Points, in no order, along strands that fork, close into loops and pass close to each other.
Two points are linked if the straight distance between their rows is under 67.7. Some points are linked to none.
zap: [-11 -22 -20  14 -20   4  49 -13   2 -21   2  -5  23  -5 -10 -18  36  35
   1 -11   6  24   7  13]
Tibuf: [  4 -13  24  -2   4   8 -42  10 -27  14  -1  17 -21  23  -4  22  14 -40
  -4  -8 -18  -9  15 -12]
Gunos: [-15   9 -21  -8  18  10   0  23 -14 -14 -24   3   4  -8 -26  27 -29  31
  27 -17 -37 -20  16 -19]
sigob: [  5  -4  -9  12  13  10  -3  -4  25  17   6  -1   2 -19   7   6   1 -22
   2  -4  25  21  -1  10]
konu: [  6  -7 -21  11  31  25  22  37  -3   8   3 -38  -3  11  18 -26 -42  26
  -1 -27  25  10  -9  -5]
nes: [ 11 -39  11  16 -28  37  48  14  12  -5  22 -21  -1 -13 -13 -31  13  14
  -1  -8  31  27 -28   4]
Begul: [  9  36  -1   0 -34  -6  -5  -9   3  -7  18  20  -7  11 -20  -2  18 -22
  14  28 -12  -5 -39  18]
zil: [-11 -10 -11  16 -34 -13  37 -14  11 -23   5  -5  24   1  10 -18  48  18
  -5  17  12  17 -21  30]
luro: [ -5  -4   7  -8  -8   1  20   1  37 -10  11 -49   2 -28  -1 -33   4   0
   1  19  37  20 -28  35]
pufo: [  3  29  43  16  25  -6 -27  -6   2  14  18  -4 -14  -3  18  -3 -43  -8
  -4  28  18   7 -20  23]
niro: [-26 -31  49 -23  -7 -15  -6 -16 -21  12   5  24   0  14  17   6  22   9
 -17  33 -12   0  12 -20]
dobu: [ 15  24  12 -10  -7  -5 -34  28 -11  27 -24  25 -23   8 -30  -8   5 -10
   9 -11   3  -7   5   2]
bugon: [-27 -21   6 -14  21 -19   1  15 -12  -3  -1  -4   8 -10  17 -15  11  17
 -14 -12 -13   4  36   1]
tif: [ 13  15  17  17  12  10 -27 -30   3  23  17   8 -40 -35  -2  10 -22 -29
   8   2  12   9 -22  -4]
Nel: [  3 -16  -5   3 -17 -15 -25  11   4  11 -25  16  -8  25 -31  25  39 -24
  -3   6  -9 -18   4 -13]
Ret: [  0  11  23 -20 -20 -29 -27   1  12  10 -11  13 -11  18  -8   8  30 -29
   0  27 -21 -14  -5  21]
litif: [-38 -32  25 -21  16 -13   5 -20 -13   4   2  12  -2  11  22   8  36 -16
 -20  11 -39   8  21 -19]
Mir: [-34 -28   2  -7  14 -28   5  -9 -21  -7   7   0   7  -7  23  -5  31   0
 -22   3 -41   3  26  -5]
vol: [ 10   3  43  13  20  10 -37  10 -17  24   6  22 -32  15   2   2 -36  -2
  -7   1   1 -13  -7 -20]
teme: [ -8  11  -6  32   9  16 -21 -22 -34  12  21  14 -36 -15   8 -15  18 -44
  -2  -6 -26   3  -8 -13]
ved: [  4  43  26 -16  28   4 -22  13 -39 -23  20   0 -11  -6   7  -4 -31   0
  -7 -26 -31 -22  12   6]
tibim: [ 34  34  26 -22  -3   5 -18   0 -27   7   3   1 -54  -3  -8 -12 -42   7
   7 -25  -3  -4 -15  -4]
Zimi: [  7  46  18 -13  24   5 -28  20 -38 -18   1  13 -33  10 -24   8 -27   1
   3 -43 -31 -25   7 -16]
bige: [ 12  17  11 -33   9   0 -17  20  -6  -6   1 -12  10  -2  26  -5 -33   6
 -11  -2  -2  -3  13  14]
bama: [ -6 -19  -6 -22  -1  -5  25  20  -5  21 -18 -10  25  10  19 -41 -18  54
 -11  -7  21  11  22   7]
Forit: [  1  -9  10  -3 -19   8  26  23  -2   5   1 -16  18   9  30 -37 -25  46
  -6  11  26  21  -7  17]
kemim: [  3  28   0 -21 -13 -25 -20  14   2   5  -1  12   4   0   1   0  17 -25
   7   8 -14  -4   0  20]
Dov: [ 26  16  -2 -21  -6  -1   2   5  23  -4 -10 -23  16   4  13   7 -36  15
   3   2  26  -1   4   5]
ves: [-11   3   9  23 -23   0  38  -2   5 -26  20 -16  27   0  24 -24  15  27
 -10  20  28  15 -24  28]
farab: [ -6 -10  -5 -30  -8 -13  10  -2  20  -5 -16   9  35   2   7   9   1  18
   1   3  -4   1  30  -7]
pas: [ 12 -22 -14  22   7  11   3   8  11   5   4  -2   3   3   9  22   3  -7
  -1 -17  10  16  13   0]
nuroz: [  9 -11  11   0 -23 -32  -8  -6   5  -6 -12   5  -5  35 -11  21  35 -24
  -1  28 -15 -28   2  -4]
Sut: [-24 -20  -2 -19  16 -19   0  18 -10   9 -25  -9  34   6  17 -17   6  39
 -22   1   9  15  42  16]
Duna: [ 21  10   4 -19  11  13  -1  -4  31  13 -12 -16  20   2  26 -10 -61   1
 -13  14  34   6   8   7]
ran: [  0 -25  19 -13 -25 -17  10 -15   4   8 -15  20  27  13   5   3  10  34
  -7  12   9   0  23   1]
Sapef: [ -6  -7  20   6 -16 -19  15  -8  -1   1   9   0  31  11  25  -6   8  34
  -7  26  20   8   3  25]
Rutuk: [ -1  22   2  -8   8  13  -9  12 -26  -6   8  31   1  12  -3  11 -29  18
  12 -21 -16 -21   2 -29]
poze: [  7  20   3  11 -18   7   3  -7  35 -13   0 -12  42 -14   7  -7  -9  -6
  -6  40  27  18 -15  39]
kuvi: [  5   0  18  11 -12   4  30   0  14 -16  12 -23  23   2  28 -28 -24  34
 -12  36  40  19 -32  28]
baz: [-22  -1  45 -19   6 -28 -11   0  -7  12   6  16   9  10  18 -11  -1   3
 -13  28  -6  -7   9   4]
Tivem: [-11  15 -26 -27  -2  12  -5  -4 -23 -16  -4  16 -12 -12 -18  15  -2 -14
  30 -20 -45 -15  15 -14]
dulup: [ 28  16  11 -28  -3  -3  -2 -10   9  -7  13 -22 -20   2  16  14 -47   1
   0  -9   8  -5 -19  -3]
Sefo: [ -4  19  -4 -29  15  12  -7  14 -32 -15 -12  19  -7 -15 -19  14 -28  15
  28 -29 -34 -13  26 -16]
Nofa: [ 24 -10  16  22 -16  -6  15   3  22  11 -13   3   5  16 -13  -1   7  23
  -7  15  42  -4 -17   7]
Gupof: [-12   9 -42  13  19   1  11  -8  27 -13 -26  16  50  -5 -14  25  23  -8
  -4  -6 -15   9  40  12]
kuz: [ -4 -34   2   8  -5  -6 -23  12 -10   7 -10   2 -18  19  -6  22  25 -23
   2 -10  -3 -15  17 -15]
zedup: [-25  -4 -25  14  18 -19  23  -9  -9 -11   6  -6  12 -16   0  -6  15  30
   8  -4  -2  -2   3 -13]
pina: [  0   9   4  19  26   4 -11  -3 -25  -5  26  -3 -23  -8  12  -1 -19  -2
   0 -27   3  -8 -16 -18]
kal: [ -8 -28 -13  13 -29  31  51   5   1 -18  13  -6  19 -11  -3 -30  25  26
  -3 -13  24  25 -18   8]
Dip: [ -3  25 -18  16 -27 -13   3   0  -2   4   6  25  13   2 -26 -11  35 -12
  17  18   4  -8 -15   4]
Falin: [  8   5  -6  16   3   7   0   8 -16  -6  19  13  -2  12  -2  14 -21  13
  11 -10   4 -20 -18 -27]
Beg: [  6 -26  -2  18 -44  15   6 -11  -9  -8  12  -9  -9  16  -8  13  33  -7
   1  12  24   0 -24 -12]
fogo: [ 19   5  29   1 -35  -9  -8  15 -17   8   7  14  -1  26   7   2 -14  10
   8  25   3  -8 -16   7]
Kima: [ 12  11  -2  29  20   8 -27 -15  -2  19  20   8 -37 -15   1   3   5 -41
   2 -12  -4   6 -15   6]
rikek: [  3 -16  19  20 -49   3 -14  -2 -24   1  12   8  -9  26  -5   9   6  -6
  11  29  16 -10 -37  -8]
bim: [ 17  23 -21  13 -26   2   7 -16  28  -9  17  -4  -7   8  -7   8  26 -33
  19  19 -15  -6 -39  19]
Neb: [-34   9 -45   9  21 -19  27  -5   1 -29  -4 -24  26 -18   6  -1  15   8
  -6  -3 -26  -1  17   1]
Gudit: [-24  -4 -48  15  39  -1  -2 -21  -2   8 -14  14  -1  12  -8  13  28 -29
 -10  -5 -59  -4   7 -27]
lufev: [ -4  13 -49   4  13  10  -6   2  12  -8  -3   6  25 -16 -12  20  15 -30
   7 -14 -26   9  19   4]
lir: [ 15  33   7 -26 -11   3 -16 -10  -2   5   4  -4 -26 -25   0  -8 -32  -5
   8 -12   3  -6  -8   0]
tef: [  3 -10  -2  24 -10 -15 -17  22  -4  23 -12   7 -19   0 -30 -21  38   0
   8  -5  29   0 -11  -5]
Res: [-12   4 -24   8  28  -5   1  -8 -17 -13  23 -11  -1 -19  10   1  -4   1
   6 -18 -10  -3   0  -8]
nal: [  8 -10  19  28  28 -10 -16   7   1  24   5   9 -25  16  -4   9 -10  -2
 -13  -7  18 -17  -5 -27]
Tid: [ -8   5 -23  -3   2 -13   9   1  22 -17 -26  -3  44  -4  -3  20   1  12
   3  -3  -3  -5  34  14]
nesi: [  8  11  26  -7 -17 -22   2  12  -3  -2   2  -1  20  28  17 -11 -25  32
  -4  35  18  -7 -12  15]
fato: [ 19  -5  12  -3   8  22 -16 -18  10  26   5   4 -23 -25  10   4 -22 -18
   6   1  27  14  -6  -9]
ruri: [ -7 -21 -24  -2  13  -5  31   5  22 -23   3 -56 -10 -28  -1 -20  10  24
   4 -17  28   8 -10   5]
velu: [ -5  26 -22 -32  -8 -12  -8   4  -4 -12  -4   7   5 -13 -11   4   0 -10
  11 -13 -13 -16  12   4]
Zif: [  1   5 -15  26 -17   2   5   4   0   4   5  14 -11  -4 -43 -17  45  -8
   7   7  17   3 -28  -5]
zezo: [  8 -30 -11  16   5   8   2  -2  15  -4 -15  17  18  14  -2  46   2  -9
  -1 -14 -10  -2  27  -7]
zeru: [-13 -51  -1  -3  -1  11  -5 -13  -3   1 -21  10   3  12  -8  36  23 -16
  -9  -4 -16   2  26 -23]
Safip: [ 20  37  31 -10  11  16 -28  -2 -26   9  -7  10 -46   3 -26   0 -41  -5
  -5 -44 -20 -13  -3 -11]
gimul: [ -7  -6 -28  11  28  10   6  14   6 -10 -18   3  14  -2  -8  30 -25  29
  13 -16  -6 -10  29 -21]
virov: [  6  -3 -21   9 -15  -4  18 -31  31  -9  -2  -2   3  -6 -10  24  16 -13
   4   3  12  -7   5   2]
raso: [ -6   7   3  -8   2  -1  28   1  20 -18  20 -39  -8 -30  -2 -36   3  28
   4   6  32   2 -36  12]
Tete: [  6  -6  -6 -25  -1   7   1   6   7  24 -21  11  31 -17  17 -14 -34  12
  -8  -2  18  24  36  15]
teli: [-10  19 -36  14  10  -1   2 -28   4   9  -3  20   0  22 -18   7  33 -40
  -9  12 -46 -10 -17 -29]
Pon: [ -6  -9   5  13  38  -4 -14   6   3  10 -14  17   1   9 -11  22 -17  15
  -5 -14   2 -19  23 -29]
boke: [ 14  28  42   3  23 -12 -34   6   8  27   0  18 -19  11  13   0 -41  -5
 -13  11   7  -7  -9  -3]
Non: [  3  44  22 -27  19   2 -32  18 -29 -23  17 -26   0   0  30 -18 -39   0
 -15  -8  -8  -9   6  17]
bidav: [ 21  -4  16 -51  -5   3 -15  -3   1  20 -13  -7 -28 -14   6 -11 -32 -15
  14 -12   0   1  16 -12]
nane: [-10  -7  10   0  -1  12 -36 -12 -40  12   6  19 -29  -4  -5   7  17 -46
   1   2 -21  -7  -3 -15]
Nop: [ 12 -27   0 -34 -10  10  -1  -8  11  29 -13   2  -4 -14  15  -5 -23   8
   1  -5  15  15  26  -1]
zuvu: [  1   0 -33  27 -14   9  12 -23  10   6   3   7   1  16  -9   9  36 -44
   1   9 -22   1 -31  -6]
Bovap: [ -8 -58 -25  34  -2  10  21 -17   1 -15 -27 -21  -6  -2 -17  28  17  18
   4 -19  10   7  13 -14]
kefo: [-40  -3 -41  -7  31  -5  18 -11  -3 -16  -5  -8  20 -12   9   5  25  -7
  -2   2 -59   1  31   8]
Lil: [ 21 -11  22  15 -15  24  41   7  48 -21  12 -47   9  -8 -10 -17  10   2
 -10  22  40  21 -36  40]
foli: [ 28 -31  12   6 -27  29  42  22  42 -15   5 -36  -7  -7 -17 -20   8   0
   2   0  35  12 -39  16]
tos: [-17   8 -56   6  22   8   0 -18  14   5 -10   1  -6 -18  -7   7  26 -39
  12 -11 -45  11  10 -17]

A fork is a point with three links, a tip a point with one. Leave the first point through the second and follow the links. Name the first fork or tip that comes.
Tibuf / nane -> kuz
Dip / Begul -> Sapef
ruri / raso -> ves
kuvi / Forit -> baz

A piece is all that can be reached along the links. How many separate loops has the piece of each point below (a circle has one, a figure eight two, a Y none), and how many tips (points with one link)?
Res -> loops 1, tips 2
Nop -> loops 1, tips 2
niro -> loops 0, tips 4

How many points has the smallest loop of links through each point below? Write 0 if it is on no loop.
bige -> 9
tif -> 11
kuvi -> 0

Name the points in between on the shortest way along the links from the first point to the second, in order.
Pon / Kima -> gimul, Gunos, Sefo, Tivem, velu, kemim, Ret, nuroz, Nel, kuz, Tibuf, nane, teme
rikek / raso -> fogo, nesi, Sapef, ves, zil, zap, kal, nes, foli, Lil, luro
kefo / Gunos -> Neb, zedup, Res, pina, Falin, Rutuk, Sefo
bugon / Zif -> Sut, bama, Forit, kuvi, ves, Sapef, ran, farab, Tid, Gupof, lufev, tos, Gudit, teli, zuvu, bim, Begul, Dip
